Points on a hilly landscape, in no order, each with its height.
A climber steps from a point to the highest of its 6 nearest points, and stops where none of them is higher. Distance is the straight distance between rows; heights are no part of it.
Pami: [135 116 112 149 152  80 136 131  74 156 114 193 118 137  98 118  92 144
 157  74 176 104 183 135 140 184 133 118 169  72 111 135 106 147 121 117
 141 147 135 119 131 133 114 104 119 140 134 139 117  91 105 124  60  81
 118  87 164  87 148 154 161 115]  height 46.4
Bebug: [163 139 124  97  96 213 106 118 119 106 106  84 136 159 164 170 128 100
  45 155  97 179 124 137  81 131 142 222  99 144 107 110 151  91 238 168
  84 137 125 117 114 138  93  95 132  82  55 108 209 146 185 139 190 228
 135 137 217 200 126 101 158 165]  height 24.0
nivoz: [ 95 172 116  98  75 206 122  83 150 136 138  96 117 151 115 137 120  86
  75 186 134 148  98 186 115 136 146 139 135 133 136 110 118 114 205 142
  81 141 125 160 140 125 108 123 136 130  83 124 151 151 148 131 179 170
 129 131 165 208 129 132 135 145]  height 11.2
sikel: [139 115 121 144 148 137 107 112  46 126 103 131 131 167 134 109  93 140
 104  80 102  93 162 136 121 175 143 107 118  70 133 141 120 123 114 103
 121 136  88 135 147 134  96 134 153 114  91 100 134 114  93  59 106 150
 116 156 177 160 187 208 141 105]  height 55.4
Pud: [ 92 164 128 102 126 199  97  95 137 118 149  78 133 153 131 112 115 108
  88 157 132 111 120 155 128 146 129 117 135 139 157  94 111 134 150 102
  67 141 110 152 140 123 123 126 162 149  82 133 143 140 110 126 151 143
 159 153 140 180 145 160 109 110]  height 32.8
koti: [126 107 136 167 166  99 146 185 102 168  89 170 139  80 122  73  72 141
 168  77 137 105 155  34 146 115 127 113 208  87 108 124 103 193 104 140
 169 163 171 102 147 136 100 173 104 140 171 118 104 102 119 143  93  57
 130  81 102  77 105 145 145 153]  height 29.8
Rasaz: [123 106 123 173 170  83 148 167  86 159 103 179 143  98 107 105  82 136
 158 100 157 101 164  65 146 141 132 125 199  88  99 112  94 162 107 118
 155 147 163  96 154 125  88 148 100 141 169 133 112 102 108 134  69  52
 121  86 125  81 102 132 161 125]  height 41.1
zoz: [132 124 117 136 150  90 111 124  72 143 118 184 108 161  93 125  93 155
 137  79 138 113 172 136 137 177 138 121 130  91 125 144 124 125 100 115
 128 139 103 126 123 127 136  94 126 138 110 127 134 100  97 114  74 104
 124 111 177  94 168 159 139 113]  height 40.8
Vepa: [144 144 135 110 100 188 148  59 164 127 133 138 143 133 100 153 133  81
  78 181 129 171  99 199 135 134 157 150 124 158 145 117 106 121 162 135
 136 111  88 132 137 118 134 142 133 106 119 129 179 154 159 146 172 184
 103 156  86 196 100  85 115 128]  height 26.4
kul: [139 101 121 147 167 114 102 122  30 143 124 178 148 170 137 107  93 128
 123  57 166 101 187 146 132 168 134 120 148  28 120 152 127 167 124 112
 134 141 119 136 140 154  95 141 140 123 106 108 147 106  88 103  88 155
 124 110 177 115 188 214 163 122]  height 56.4
Nadid: [156 139 129  94 157 138 130 120 155 110 168 107 122 125 143 122 150 103
 125 125 154 134 102 153 144 127 142 137  98 149 156 128 127 151 101  93
  78 116 121 147 112 122 173 110 141 142 137 145 139 118 105 158 122 141
 145 126 108 130 117 122 112 120]  height 42.7
pumab: [106 159 141 129 138 170  88 104  97 106 123 100 132 164 137 106 101 129
 110 119 104 104 136 130 140 163 133 113 109 125 160 101 115 127 110 100
  80 134  82 141 132 131 130 112 170 128  91 135 142 127  96 113 130 132
 150 159 147 152 167 160 109  85]  height 26.0
Seb: [110 168 117 105  68 197 142  77 146 134 122 108 111 151 101 158 135  74
  76 180 126 160 100 198 115 142 142 149 127 137 126 108 125 101 225 155
 103 124 114 156 134 131 100 127 129 104  78 121 173 144 174 134 181 186
 127 142 153 205 132 101 139 149]  height 8.5
rufev: [128 153 145 119 146 123 103 120 103 111 136 126 107 162 117 113 117 135
 122 104 126 109 134 135 160 159 139 126 108 127 159 124 134 133  92  94
  86 132  85 136 100 136 166  90 154 143 113 145 142 110  84 137 120 114
 145 134 134 109 153 137 105  93]  height 29.2
Roki: [123 158 140  91 150 184 103 100 146 115 173 110 133 150 135 114 124 100
 103 140 145 132 100 169 140 135 141 127 115 143 163 113 119 141 117  99
  74 135 101 148 134 119 153 118 145 150 117 131 148 131 108 149 141 150
 138 141 117 154 122 137 113 114]  height 36.5
lur: [122 103 141 122 155  85 118 135 196 113 163 106 156  81 139 133 181 151
 169 139 139 123 106 135 123  72  54 124 114 201  77 135 150 108 108 129
 183 113 152 132 159 100 128 151 107 126 169 130  83 172 177 120 135 136
 106 128  74 107 108  67 129 152]  height 43.3
vovid: [ 97 102 136 149 149  94 155 192  98 179  98 144 123  96 145  85  72 135
 178 100  97 117 122  28 138  76 113  87 198  94 130 145 115 163 108 167
 175 173 177 102 122 141 118 177  92 149 163 106  80 123 119 138  88  60
 129  82  92  45 127 165 127 188]  height 35.8
sefit: [122 144 136 144 136 136  98 106  70 117 112 132 122 169 116 111  93 157
 115  94 102  95 161 131 143 170 136 107 108  97 153 131 118 129  87 100
 112 139  81 136 132 134 130 110 155 128  98 118 149 116  89 100 111 145
 135 151 164 136 178 171 122  97]  height 36.7
tege: [104 152 109 109 119 192  99 122 116 126 104  69 125 140 153 101 101 107
  93 158 120 112 153 128 107 177 127  98 110 110 139  90 103 123 157 110
  69 132 116 146 146 137 113 123 175 138  75 114 138 143 136 104 153 136
 170 166 196 200 169 169 117 106]  height 32.9
Bitil: [128 110 109 141 143  71 131 127  79 140 114 183  97 147  86 134 103 151
 146  89 148 112 166 131 144 182 136 123 143  92 127 135 114 127 108 103
 124 152 120 118 117 133 143  89 119 141 124 135 128  90 101 123  69  82
 126  96 155  89 143 150 140 116]  height 38.3
Fidos: [129 117 142 155 142  64 135 171 151  89 131  88 141 108 138 134 170 137
 180 126 113 108  85  94 143  85 126 142 114 140 116 117 171 131 100 129
 145  83 169 126 126 114 120 149 113 132 156 170  96 121 114 129  99 109
 140 119 106  86  86 113 140 141]  height 38.1
Tizuv: [131 121 128 168 163  80 146 155  88 156 105 186 142 100 106  92  82 127
 163  80 178  90 181  86 149 172 132 127 203  67 100 111  91 167 123 118
 156 154 159 109 158 137  79 146 108 127 167 135 115  97 105 140  74  53
 123  77 129  89 110 148 170 119]  height 42.8
Zev: [129 110 111 159 136  63 143 168  87 123 104 160 107 117  99 130 107 146
 149 118 130 115 140  90 133 135 157 139 150 107 122 117 118 122  97 103
 123 137 151 101 127 119 124 105 115 145 151 151 107 100  88 130  79  63
 129  94 134  87  87 127 151 109]  height 35.5
Bebe: [159 131 116 100  82 144 160 105 198 160 127 175 124 113 140 177 181 143
  90 174 118 170 128 129 105  94 134 138 102 172 129 149 141 124 130 156
 162  98  99 109 109 121 183 126 123 107 161 105 157 159 185 167 186 162
  98 178  69 159 104  55  90 105]  height 59.5
tuk: [151 136 118 114  87 122 154 126 214 156 138 151 129 109 124 164 199 165
 128 163 134 156 115 127 114  72 101 123 105 180  95 165 140  97 130 128
 172 110 138 106 134  98 170 124 108 111 180 102 106 163 181 152 172 159
  96 152  86 155 115  60 104  96]  height 26.8
Mavut: [141 127 134 146 151 117 103 106  51 126 113 152 130 176 111 120  86 150
 125  72 117 104 163 139 125 173 130 122 114  80 131 148 118 132 101 117
 134 139  98 128 139 134 114 111 149 130  91 112 142 107  93  86  95 137
 117 141 167 127 184 195 138 114]  height 60.7
Lenag: [115 138 111 119 125 174 105 128 111 116  98  65 119 135 152  91 101 113
 105 143 110 116 167 121 102 188 133  94 102 111 143  89 103 124 149 108
  80 125 111 148 139 134 107 121 181 114  73 113 137 142 130  74 152 127
 163 173 212 198 175 172 120 102]  height 60.9
tuf: [149 138 138 106  92 173 156  70 176 125 125 164 141 115 127 167 144 101
  71 198 118 183 121 172 126 133 150 157 115 168 143 119 112 118 152 140
 160 100  69 119 121 129 143 136 120 106 134 112 192 145 185 153 182 159
 101 173  72 181  91  65 105 112]  height 30.6
ruga: [120 107 129 169 124  65 134 179 106 112 106 136 126 112 125 132 120 147
 158 132 116 107 104  67 128  90 152 143 150 113 130 125 142 128  90 122
 146 121 163 107 125 122 108 135 102 151 153 145 100 106  94 134  98  75
 130  99 105  71  73 127 149 133]  height 36.8
gazor: [114  89 155 133 147  78 126 149 181  96 156  88 145  68 155 125 160 132
 198 122 122 130 110 125 128  83  57 121 119 195  97 119 151 106  87 165
 196 106 158 157 117 148 117 164 116 120 151 152  79 160 170 119 131 119
 115 113  64  64 125  83 116 195]  height 34.0
lidup: [ 98 143 105  97 117 216  87 125 129 134 121  73 111 137 159 102 104 100
  93 173 129 142 156 127  93 162 128 115 112 115 146  98 100 122 182 131
  53 139 138 145 139 124 107 110 159 135  68 114 139 151 144 111 167 143
 173 154 220 208 149 144 123 129]  height 30.4
Geza: [ 79  98 140 157 115  81 154 189 117 162 114 136 120 105 142  99  92 123
 174 111  97 123  88  71 136  61 117  80 185 110 140 158 119 126 101 192
 168 166 189 114 101 139 123 178  97 151 164 126  73 121 119 136  98  68
 128  86  84  39 135 161 127 193]  height 33.1
zolig: [101  90 151 164 117  72 143 178 128 118 109 113 132 106 134 116 128 138
 189 120  95 113  86  92 136  68 130 113 152 130 135 151 150 115  89 179
 176 130 172 120 102 144 113 167 108 140 147 148  85 121 115 141 100  89
 129  98  87  42 103 138 139 207]  height 56.0
Popir: [107  93 121 160 144  73 129 175  86 139  97 165 128 101 116 110  79 151
 154 123 123 113 131  62 132 111 142 124 172  95 115 122 117 137  90 128
 149 130 174  93 140 122 106 143  99 154 158 134 106 105 103 134  83  54
 128  83 118  68  82 131 163 138]  height 38.8
fep: [147 148 137 111 148 128 119 129 123  97 146 111 110 142 129 121 135 119
 135 113 136 116 127 136 151 145 141 140 101 143 163 122 135 139  94  99
  82 130  97 136 101 132 174  84 144 133 130 151 139 107  96 144 120 119
 147 128 123 111 134 123 102  97]  height 30.8
gesam: [165 138 116 109 147  94 140 147 162 105 161 108 119 106 146 142 166 122
 145 122 154 123 104 133 132 121 132 149  99 144 133 121 156 151 120  93
  97  95 146 136 114 106 168 108 127 133 167 158 111 121 111 137 108 112
 143 122 111 117 101 114 126 106]  height 61.5
roko: [136 167 109 101  67 191 149  81 138 123 117 104 117 153 127 180 141  78
  66 177 104 164 122 189 100 140 137 176 111 156 101  99 138  96 243 180
 123 117  95 133 110 148 100 114 126  89  65 131 187 149 203 133 164 191
 130 155 177 193 137  81 138 154]  height 22.3
Nul: [131 147 141  92 137 184 125  80 159 128 165 121 137 140 114 125 129  92
 102 142 145 152  92 193 144 127 150 145 121 154 152 135 106 145 141 113
  92 131  95 153 142 112 155 135 135 131 133 123 164 134 140 155 152 165
 119 150  97 175 108 114 111 118]  height 38.2
Kas: [149 146 128 125 146 102 128 141 123 100 138 118  96 132 126 128 145 133
 142 111 137 126 119 130 140 150 150 139  95 137 155 119 141 137  90 101
  88 121 109 135  96 125 169  88 137 136 141 157 123 104  86 133 108  98
 150 110 131  95 120 128 111 103]  height 25.0
luda: [145 126 127 136 142  76 129 130  82 120 106 162  97 146  89 126 108 147
 136 102 134 113 156 123 144 175 134 135 124 104 142 129 124 119  93 101
 108 144 110 122 109 126 155  75 131 141 124 144 127  96  86 122  84  85
 129 101 154  83 148 132 133 104]  height 33.2
Bilu: [179 132 126  98 114 148 144  99 194 149 133 164 139 112 118 153 159 130
 106 158 145 174 108 156 121 110 137 141  96 169 137 159 133 150 126 120
 140 108 115 132 137 105 181 133 122 108 154 104 154 155 180 142 155 164
  94 152  77 173  90  89 108 125]  height 41.6
ziva: [147 132 121 100  67 171 159 102 197 138 129 179 141 116 156 184 176 150
  69 192 114 172 147 118  98  96 134 139 107 178 131 137 146 118 127 166
 166  85  91 102  94 141 162 125 130 101 156 115 173 163 182 181 198 161
 109 189  65 159  96  45  85  94]  height 23.7
rofik: [ 90  85 142 161 126  76 148 183 110 139  99 134 123 106 140 106  95 140
 175 125  95 114 102  49 132  67 143 100 165 125 142 146 138 132  89 167
 165 145 183 109 119 133 113 169 100 151 148 132  85 122 115 133  94  80
 126  90  86  42  98 145 140 191]  height 36.4
Nunel: [144 107 130 147 167 123 101 117  39 132 119 170 135 170 122 121  80 148
 116  63 128 105 168 145 126 175 136 114 129  61 133 149 117 146 112 119
 136 140 100 126 139 144 107 135 145 117  96 104 145 100  88  78  95 156
 123 131 185 132 184 215 148 112]  height 57.9
femi: [153 134 113 129 142  82 145 160 145  96 140 111 109 115 132 139 158 141
 150 114 139 115 109 117 138 124 151 152 101 134 141 116 149 135 111  99
  97  96 144 133 104 115 161  97 131 144 157 164 111 105  89 128  97  95
 143 113 121  96 103 108 124 105]  height 32.1
sobu: [106 151 126 136 126 165 106 105  84 109 101  87 127 167 137 105  99 139
 109 115  95  95 150 119 131 177 125 104 108 109 146 109 118 122 112 110
  97 128  78 139 130 130 117 121 175 126  88 123 140 116  95  84 128 129
 154 173 178 173 181 185 115  89]  height 17.2
nat: [135 133 111 156 161  78 149 133  81 164 120 201 130 135 108  96 110 121
 165  55 201  95 194 130 151 189 132 121 178  52 103 133 109 163 144 126
 140 140 145 123 142 154  95 136 131 126 138 139 113  88 100 141  69  82
 126  75 164  86 162 172 171 121]  height 47.7
daz: [142 123 120 139 136  74 144 153  93 112 113 139  95 123 105 135 130 145
 146 119 132 115 135 109 137 156 150 142 116 125 142 116 127 120  99  94
 105 125 129 124 105 120 148  83 120 139 142 155 121  92  73 125  99  76
 137  94 135  86 112 128 124 102]  height 27.1
Nef: [ 99  91 133 166 141  78 141 186  90 145  97 163 124 103 124 102  90 155
 163 122 107 118 117  44 129  82 137 110 180 107 122 127 116 138  82 139
 162 143 171  99 133 134 106 162  97 154 153 126  88 113 109 139  87  61
 131  90 107  58  78 138 143 162]  height 37.9
viros: [173 135 123  90 135 124 141 125 193 138 162 132 134  96 135 139 166 123
 128 127 166 153  89 158 129 102 130 132  94 160 125 159 140 159 130 104
 121 103 136 141 136  93 185 123 123 134 168 113 137 135 157 147 133 154
 111 142  93 154 106 105 126 116]  height 42.4
Zap: [140 119 126 149 163 103 116 128  44 159 137 178 153 164 142 102 107 115
 147  49 187 105 198 147 130 174 135 124 150  27 122 144 131 172 144 116
 135 136 137 129 133 164  95 138 141 124 109 108 135  93  92 125  92 133
 123  83 184  94 189 204 150 122]  height 52.8
suf: [121  99 156 133 158  76 115 144 178  98 154  82 159  80 152 120 178 146
 195 123 130 118 105 127 135  80  67 127 117 186  86 125 163 116 103 156
 183 108 157 141 137 118 119 161 111 125 151 153  84 150 173 125 126 133
 108 121  77  73 119  81 132 168]  height 37.6
lubor: [133 157 131 101  79 185 157  63 152 120 124 137 136 136 116 174 140  83
  65 191 114 174 121 195 121 150 137 159 120 170 124  99 117 103 197 149
 139 109  70 120 131 137 110 136 122  97 101 136 192 140 182 142 176 166
 118 162 112 185 118  73 125 126]  height 23.8
zuzud: [ 92 102 140 148 130 101 160 194 114 193 109 141 118  96 145  83  82 136
 179  84 101 121 115  42 143  78 105  76 200 103 133 151 113 152 112 176
 173 176 174 103 111 140 130 184  84 150 171 109  64 121 126 133  88  56
 131  70  82  32 151 171 121 177]  height 34.3
zuvo: [121 110 151 150 146  82 129 153 166  87 145  85 155  93 143 125 177 135
 191 126 132 106  91 106 134  74 100 138 118 166 100 126 172 126  97 145
 170  83 162 142 123 124 110 165 111 129 158 170  94 138 143 125 109 124
 128 125  91  88 100  97 142 160]  height 32.3
beko: [103 162 126 129 130 186  99 119 106 110 119  75 128 155 138 106 115 118
 107 130 107 101 149 115 131 167 131 105 113 117 143  96 117 130 131 100
  90 129  95 144 133 132 123 119 176 131  83 123 133 133 104  93 148 133
 158 169 177 177 171 175 113  87]  height 19.6
vinoz: [127 110 121 156 139  68 135 158  76 140 109 175 116 118  94 132  93 149
 154 106 136 114 152  91 128 145 144 127 165  98 113 117 107 132 105 112
 137 140 154 105 138 124 111 111  99 148 152 144 111  97 102 131  71  50
 132  86 131  81  93 135 152 113]  height 38.0
pizip: [172 136 130  91 132 146 141  99 175 147 149 147 135 108 119 141 159 110
 114 149 158 174  97 173 130 120 139 148 103 168 141 159 125 156 127 119
 121 118 115 137 134 104 180 129 128 127 157 106 146 137 161 149 138 162
 103 147  80 166 101 106 112 130]  height 42.1
Gomu: [118 151 140  91 111 200 124  75 150 129 153 121 140 142 103 135 131  78
  86 167 134 150  91 202 144 133 148 140 129 151 144 121 104 123 164 114
 102 128  95 147 145 119 132 142 137 123 113 119 159 140 139 147 170 180
 117 149 104 192 101 116 125 128]  height 20.0
fupim: [129 140 127 146 140 150  94 110  74 110 104 111 126 168 122 109  90 135
 122  93 100  97 161 131 133 183 131 106 113  95 151 134 115 117 107 102
 112 134  81 130 137 134 108 116 165 124  80 119 139 121 106  76 122 132
 142 162 175 158 184 188 124  92]  height 64.7
ketiz: [ 92  92 144 157 110  77 166 173 135 140 114 113 116 101 139 115 106 119
 191 121  95 140  76 103 131  68 125  91 163 131 150 164 130 102  94 193
 185 147 179 126  91 159 122 179  99 144 162 137  63 121 115 129 102  81
 135  98  70  34 134 149 125 210]  height 19.1
Raser: [107  96 131 162 163  99 141 176  87 163  92 161 143  88 122 100  71 142
 157 100 124 115 138  42 138 106 128 117 194  92 106 123 113 169  94 141
 166 152 172  94 146 130  95 167 101 150 162 118  99 113 116 135  85  53
 123  85 108  61  83 146 146 157]  height 37.5
Fuda: [129 123 117 151 134  62 145 164 121  98 123 118 107 113 114 137 142 150
 156 130 122 112 108  89 134 119 152 141 116 120 128 112 144 118 102 104
 118 106 154 108 111 123 134 111 118 148 154 164 103  99  86 121  98  76
 140 110 125  89  88 121 130 109]  height 30.0
nol: [135 131 107 136 132 165 105 118  86 109  90  82 120 143 135 100  94 125
 116 118  90  92 158 114 121 198 139  91 106  89 148 114 113 120 135 105
 105 131  89 140 150 133 103 125 173 109  86 112 135 126 107  53 128 142
 141 176 200 181 177 192 125  93]  height 31.9
punu: [147  77 132 138 172 129 104 135  14 130 120 146 161 166 156  95  93 110
 115  73 158 110 173 151 109 167 164 117 140  22 127 134 121 152 156  92
 121 157 130 131 159 159  72 143 139 109 108  93 126  97  86  64 116 159
 123 129 177 143 185 249 154 107]  height 57.0
zovub: [ 91 165 123  93 108 212 103  86 145 127 156  99 135 162 113 123 124  91
  89 167 143 134  96 189 136 132 139 130 129 142 150 102 104 130 171 114
  74 135 114 156 147 120 126 137 149 138 100 129 152 140 119 132 160 160
 135 143 133 194 124 135 117 132]  height 16.7
ketor: [ 77  97 138 152 116  94 161 184 128 175 125 130 113 103 144  99  89 116
 186 111  95 130  81  74 147  65 113  76 185 116 139 155 111 120 106 181
 181 168 186 114 108 145 119 179  97 149 168 123  55 127 112 138  95  70
 130  76  68  32 148 164 124 194]  height 32.2
semem: [117 154 138 136 142 151  94 102  97 111 121 109 122 171 122 115 110 144
 120 102 107 113 150 127 147 174 128 119 109 120 155 114 124 124  91 101
  98 140  79 130 121 133 147 103 157 130  86 135 141 111  82 112 116 125
 151 144 153 123 170 164 106  94]  height 30.9
Fosus: [108  99 140 175 124  68 132 171 116 106 107 119 134 112 126 124 138 141
 181 133 101 113  98  78 133  76 147 134 133 117 134 128 159 127  94 139
 147 112 172 113 119 122 116 152 101 145 147 159  94 116  97 132 104  87
 132 104 101  68  73 126 143 164]  height 33.4
poza: [122 107 140 123 131  97 122 130 200 113 170 116 146  84 129 137 171 160
 164 158 119 141 116 129 115  65  43 115 121 211  79 155 144  91  99 136
 188 136 156 125 154 104 130 145 102 125 166 127  80 175 173 127 164 146
  94 127  76 125 117  51 116 131]  height 46.7
zeve: [139 124 115 145 165  98 122 120  48 163 135 192 143 155 114 108 103 131
 141  40 179 102 195 150 137 175 134 121 156  35 116 150 128 163 135 120
 140 145 130 128 135 152 100 125 134 128 106 119 138  97  98 127  79 122
 116  92 181  93 188 193 160 119]  height 53.9
roz: [135 132 131 133 142  90 121 129  99 122 118 144 100 156 109 127 121 146
 133 104 123 115 141 121 150 163 145 135 115 117 157 122 129 127  91 103
 102 132 102 126 102 128 159  79 136 140 123 146 141  97  84 126 100  95
 144 111 155  87 142 138 107  96]  height 31.0
dezag: [149 128 125 132 145  85 148 161 158  95 144  93 134 107 145 146 178 137
 164 117 143 114  87 116 135 103 131 157  99 143 114 117 164 140 116 104
 113  81 153 137 122 101 144 125 127 140 172 168  96 122 117 136 101 116
 142 129 104 106  87 118 134 116]  height 47.3
Vufu: [130 133 131 152 146 118 100 105  60 123 107 148 120 165 106 114  97 153
 128  80 103  98 160 135 139 178 131 119 114  93 147 142 131 128  93 112
 122 133  84 131 128 140 128 111 148 130  95 124 145 108  92 101 101 130
 128 129 170 120 174 175 128 109]  height 53.7
Fenu: [126 138 109 110  70 152 159 143 233 132 164 131 116 115 153 192 200 182
 107 192 107 138 131 130 109  74  87 115 126 200  95 155 139  54 132 184
 170 125 133  94  95 124 149 105 121  99 206 133 112 162 164 185 212 160
 112 166  59 140 121  30 118 106]  height 60.8
lizu: [148 145 114 109  73 206 116 100 122 114 111  85 114 155 136 170 140  87
  55 161 104 179 121 149  85 132 148 187 106 134 118 119 141 102 238 177
  84 136 131 138 113 146  96 104 131  93  54 107 186 145 187 127 193 217
 133 131 211 205 121  98 143 166]  height 26.2
buv: [152 139 128  98  75 167 157  87 182 137 126 179 144 115 143 176 154 126
  67 191 106 168 137 140 117 109 128 146 117 175 132 130 131 127 139 153
 166  86  78 107 105 146 166 128 130  98 143 111 183 150 181 162 193 162
 108 186  65 158 100  53  91 108]  height 26.3
latu: [110  90 158 159 136  66 141 170 155  95 119  93 139  95 142 117 154 131
 201 120 109 121  89 101 136  80 115 127 131 156 129 140 162 109  89 178
 187 113 171 134 107 141 108 177 110 124 144 158  96 124 140 135 114 104
 125 110  81  47 108 113 133 219]  height 2.2
Kosi: [111 156 137  90 138 195 103  89 155 117 175 108 138 142 124 115 125  95
  93 143 145 134  98 178 139 134 145 124 122 146 161 113 114 142 136 111
  81 144 100 157 141 119 149 122 144 144 106 130 163 136 113 149 151 158
 140 142 122 166 119 133 109 125]  height 33.8
Kamok: [147 146 121 100  72 196 122  91 128 118 113  88 121 152 147 181 139  87
  44 157  98 178 119 156  80 125 141 205  95 145 103 115 152  93 246 172
 103 122 114 128 109 149  97 100 130  80  53 112 193 146 203 141 176 219
 141 140 209 196 133  87 149 158]  height 23.9
dufo: [168 131 120  99 120 123 145 114 209 152 150 146 134  97 130 153 185 142
 126 153 154 164  96 145 125  94 112 132  88 175 111 161 145 135 131 115
 148 105 137 131 140  90 182 121 111 125 162 107 130 162 181 137 141 143
 106 154  89 163 105  86 116 117]  height 39.3
nis: [156 132 125 106 133 101 135 135 206 134 161 121 137  99 134 148 194 153
 145 140 150 146  98 137 126  77  94 131 100 180  89 155 155 127 131 100
 160 101 162 132 162  84 161 135 105 123 170 121  93 166 177 125 131 136
  99 142  89 154 110  87 121 124]  height 53.8
Kiv: [126 136 123 124  75 134 159 140 233 140 156 134 118 107 132 179 201 181
 129 176 109 141 121 126 115  64  83 116 127 195  95 156 140  65 127 158
 176 136 145  99 112 112 145 119 112 112 200 117  93 162 158 158 205 165
 105 155  67 138 117  34 111  96]  height 57.5
lidip: [121 129 110 103  93 213  89 131 135 135 119  80 108 135 135 129 125  97
  80 180 147 165 144 138  82 146 133 148 120 119 142 110 117 110 207 143
  53 146 153 145 137 133 106 107 141 138  50 102 163 167 158 122 196 179
 145 132 226 227 116 122 131 165]  height 29.9
lora: [ 90 165 111 103 110 209 101 122 132 127 123  68 123 149 144 109 109 100
  85 168 133 124 146 133 114 160 128 105 120 117 140  95 109 130 171 116
  58 133 130 153 135 127 119 118 164 137  79 117 133 147 135 112 161 137
 169 158 187 204 155 153 119 119]  height 30.7
bag: [153 133 142 106  97 163 164  81 188 141 121 168 139 119 125 166 149 120
  77 188 116 184 124 155 123 121 137 153 114 177 139 130 132 126 134 138
 158  95  77 118 125 134 160 137 129 104 142 110 182 146 184 157 186 163
 103 175  82 175  91  56 100 110]  height 35.2
Bulu: [139 128 128 145 150 102 106 119  78 127 111 154 103 159 102 118 107 151
 127  90 120 112 162 133 148 174 130 121 119 106 151 132 121 126  93 103
 118 141  82 127 119 136 152  87 146 133 108 131 143  99  88 115  92 114
 128 119 152 102 163 157 121 104]  height 40.5
bonur: [148 108 137 160 173 119 112 127  22 150 129 160 168 159 156  93 102 102
 137  59 178 111 195 145 130 161 143 124 155   7 127 141 132 183 143 113
 122 145 137 135 142 180  83 146 147 125 102 101 140  90  82 112 114 139
 129  87 169 106 189 228 148 112]  height 51.2
nir: [117 167 120 107  76 200 138  64 156 128 132 117 129 143 105 159 131  85
  75 185 129 157  93 204 125 145 145 149 122 157 126 106 109 112 213 150
 117 123  99 144 136 129 102 129 129 104  86 126 170 138 168 137 167 175
 118 153 132 203 114  98 132 139]  height 4.7
norap: [118  87 142 118 130  84 118 126 200 111 182 115 145  74 138 137 169 159
 169 154 118 139 114 131 114  68  44 107 129 225  81 146 146  86 105 142
 186 136 157 139 139 119 124 142  95 123 163 129  74 187 179 116 168 144
  96 112  62 102 113  48 109 144]  height 46.2
Regev: [118 155 139 109 153 167  99 112 129 105 150  97 128 162 128 108 121 125
 108 128 128 113 130 148 149 152 131 128 112 137 163 107 118 138 108 101
  72 137  87 138 122 127 158 100 155 138 104 148 144 118  89 141 137 140
 153 142 132 129 143 140  99 101]  height 33.0
fum: [117 158 113 106  87 211 106 111 139 137 128  82 101 147 119 143 129  89
  70 180 136 158 122 155  93 136 140 146 115 111 135 111 124 111 216 151
  67 138 143 150 127 135 102 108 138 123  61 110 165 153 154 125 190 189
 134 125 206 215 124 129 145 160]  height 28.9
fakig: [149 125 120 108 150 100 147 145 191 104 162 100 145  95 152 143 189 143
 160 120 153 133  92 131 136  88 109 141 101 169  99 127 157 147 125 110
 142  84 164 144 139  95 154 129 109 127 165 145  99 143 145 127 106 130
 127 140  94 131  96 100 139 122]  height 45.3
kifu: [140 119 133 116 144  85 130 138 194 112 160 104 147  89 137 143 185 147
 162 129 148 125  96 134 130  79  85 127 100 177  89 139 154 127 123 122
 154  97 155 127 158  87 135 146 102 127 167 133  86 150 158 128 110 142
 121 140  89 124 101  88 125 128]  height 40.3
Lir: [126 124 130 135  94 112 146 126 222 138 162 134 130 108 124 164 202 169
 138 172 114 135 117 126 103  72  78 118 114 201  89 157 139  73 123 142
 177 142 152 105 136 103 145 127  97 119 185 116  87 171 167 144 190 163
  97 134  77 140 113  43 108 108]  height 52.6

For each start below, name the point where the climber stops.
roko: Lenag
Kosi: gesam
Bitil: fupim
nir: gesam
nat: fupim
Gomu: gesam
zovub: gesam
daz: fupim
vovid: fupim
